A landscape with many valleys, sampled at points; each row gives a point and its height.
From any point a ball rolls to the lowest of the 3 points nearest to it. It stops when none of these is lower. Distance is the straight distance between rows; heights are no part of it.
j744 height 12: [139 107  37  66 114  61  63  68  85 109  44]
j625 height 170: [ 55  92  70 163  91  47  71 107  76 110 118]
j133 height 48: [119 129  35  99 133  69  78 119 116 125  37]
j320 height 26: [116  98  59  90 117  68  89 137 105 130  45]
j931 height 139: [131  85  94  47 101 135 109 104  94 100 106]
j869 height 793: [ 47 123 144 104  93  97 140 134  92  37 142]
j529 height 757: [ 58 141 160 106 103 114 141 117 135  45 151]
j184 height 77: [ 84  64 128 152  78  99  93  93  76 128 107]
j572 height 769: [ 57 136 155 127  90 114 119 103 112  37 156]
j607 height 29: [111  95 140  92  91 150 117  90 116 109 135]
j136 height 775: [ 57 135 149 113  72  95 104 113  74  20 164]
j374 height 801: [ 58  95 139 130  78 100 116 120  82  90 125]
j797 height 472: [113  99 125  61  99 139 136 116 120  98 132]
j657 height 18: [150 126  28 104 118  74  62  52 108 119  43]
j602 height 11: [136 112  22  83 108  69  54  29  88 100  40]
j719 height 10: [136  67  60  68 101  86  51  38  70 105  54]
j492 height 15: [110  63  57  37  94 111  82  65  58  73  68]
j113 height 739: [ 57 153 155 120 124 101 115  94 155  24 148]
j147 height 267: [122  95  99  42  96 144 122  74 131  82 147]
j711 height 31: [151  97  55 104 111  73  65  57  93 130  49]
j615 height 638: [ 79 112 142  88 104 126 146 137 113  86 122]
j366 height 83: [130  84  80  50  99  97  92 112  78 116  68]
j212 height 111: [ 92  97 110  76 105  83 140 177  96 104  83]
j755 height 27: [122 138  35 123 126  77  78  91 121 123  46]
j713 height 66: [129 100  56  78 120  74  81 112 105 132  49]
j537 height 207: [121  79  76  23  98 147 113  81  96  73 133]
j76 height 6: [141  99  41  72 103  71  61  58  76 106  39]
j927 height 812: [ 69  88 129 103  94  94 131 145  84  94 112]
j825 height 673: [ 80 124 152 110 103 135 124  87 146  78 152]
j204 height 145: [121  76  89 129 108  80  78  97  93 149  71]
j100 height 153: [ 67  99  63 161 113  55  85 126  92 122  87]
j893 height 728: [ 82 138 146  96 115 129 138  95 160  72 145]
j96 height 181: [ 58  78 115 161  68  60  77  96  62 106 126]
j160 height 84: [106  90  87  77 109  70 108 152  94 127  68]
j200 height 192: [ 69  96 123 140  42  51  81 110  49  76 150]
j181 height 149: [ 79  88  84 112 105  65 108 158  92 122  80]
j912 height 699: [ 89 129 159 125 109 146 114  71 164  85 147]
j943 height 364: [124  95 120  65  92 150 119  87 125  94 142]
j829 height 78: [ 96  73 131 134  82 117 100  92  83 131 104]
j528 height 37: [132 170  25 130 135  93  84  94 118 116  44]
j434 height 63: [ 78  74 115 122  86  88 106 122  81 129  92]
j533 height 125: [ 80  82  97 153  92  71  75 109  85 131  88]
j183 height 90: [131  58 119  92  85 134  99  78  88 124 107]
j316 height 32: [137  94  50  68 108  79  73  95  86 124  51]
j937 height 94: [122  68 119 113  88 118 104 100  86 140  85]
j359 height 185: [128  86  97  29  98 135 122 107  95  78 115]
j786 height 188: [ 53  88  95 140  82  48  92 128  62 107 111]
j758 height 244: [ 74 101 151 130  85 136 115  96 109  89 139]
j906 height 13: [105  75  42  52 102  90  61  41  52  74  51]
j477 height 517: [ 88 100 149 100  93 139 127 112 122  85 133]
j118 height 164: [ 93  86 149 128  84 145 110  82  98 109 132]
j361 height 237: [110  74 103  97  92 105 106 127  86 131  86]
j911 height 43: [100 127  41 159 137  74  81 100 113 127  62]
j47 height 119: [127  76  84 104 111  89  84 107  95 138  58]
j878 height 432: [117 122 121  59 106 142 133  87 151  83 149]
j594 height 716: [ 77 145 158 121 129 111 105  79 187  69 141]
j935 height 40: [135  64  87  62  89 116  90  90  78 118  79]
j710 height 786: [ 53 116 149 114  89 108 135 133  92  61 139]

Where does a ball stop that starts at each point below?
j937 -> j434
j374 -> j607
j212 -> j320
j359 -> j935
j710 -> j607
j47 -> j320
j492 -> j76
j366 -> j76
j657 -> j76
j893 -> j607
j625 -> j434

Call two points neighbours if one is among the 3 nearest of the other. Go from one point of each pair to the other, from neighbour to neighbour, staying as low as possible. Name the highest point that can't be avoided.
j76 and j434 -> j183
j320 and j935 -> j713
j755 and j607 -> j118
j320 and j755 -> j133
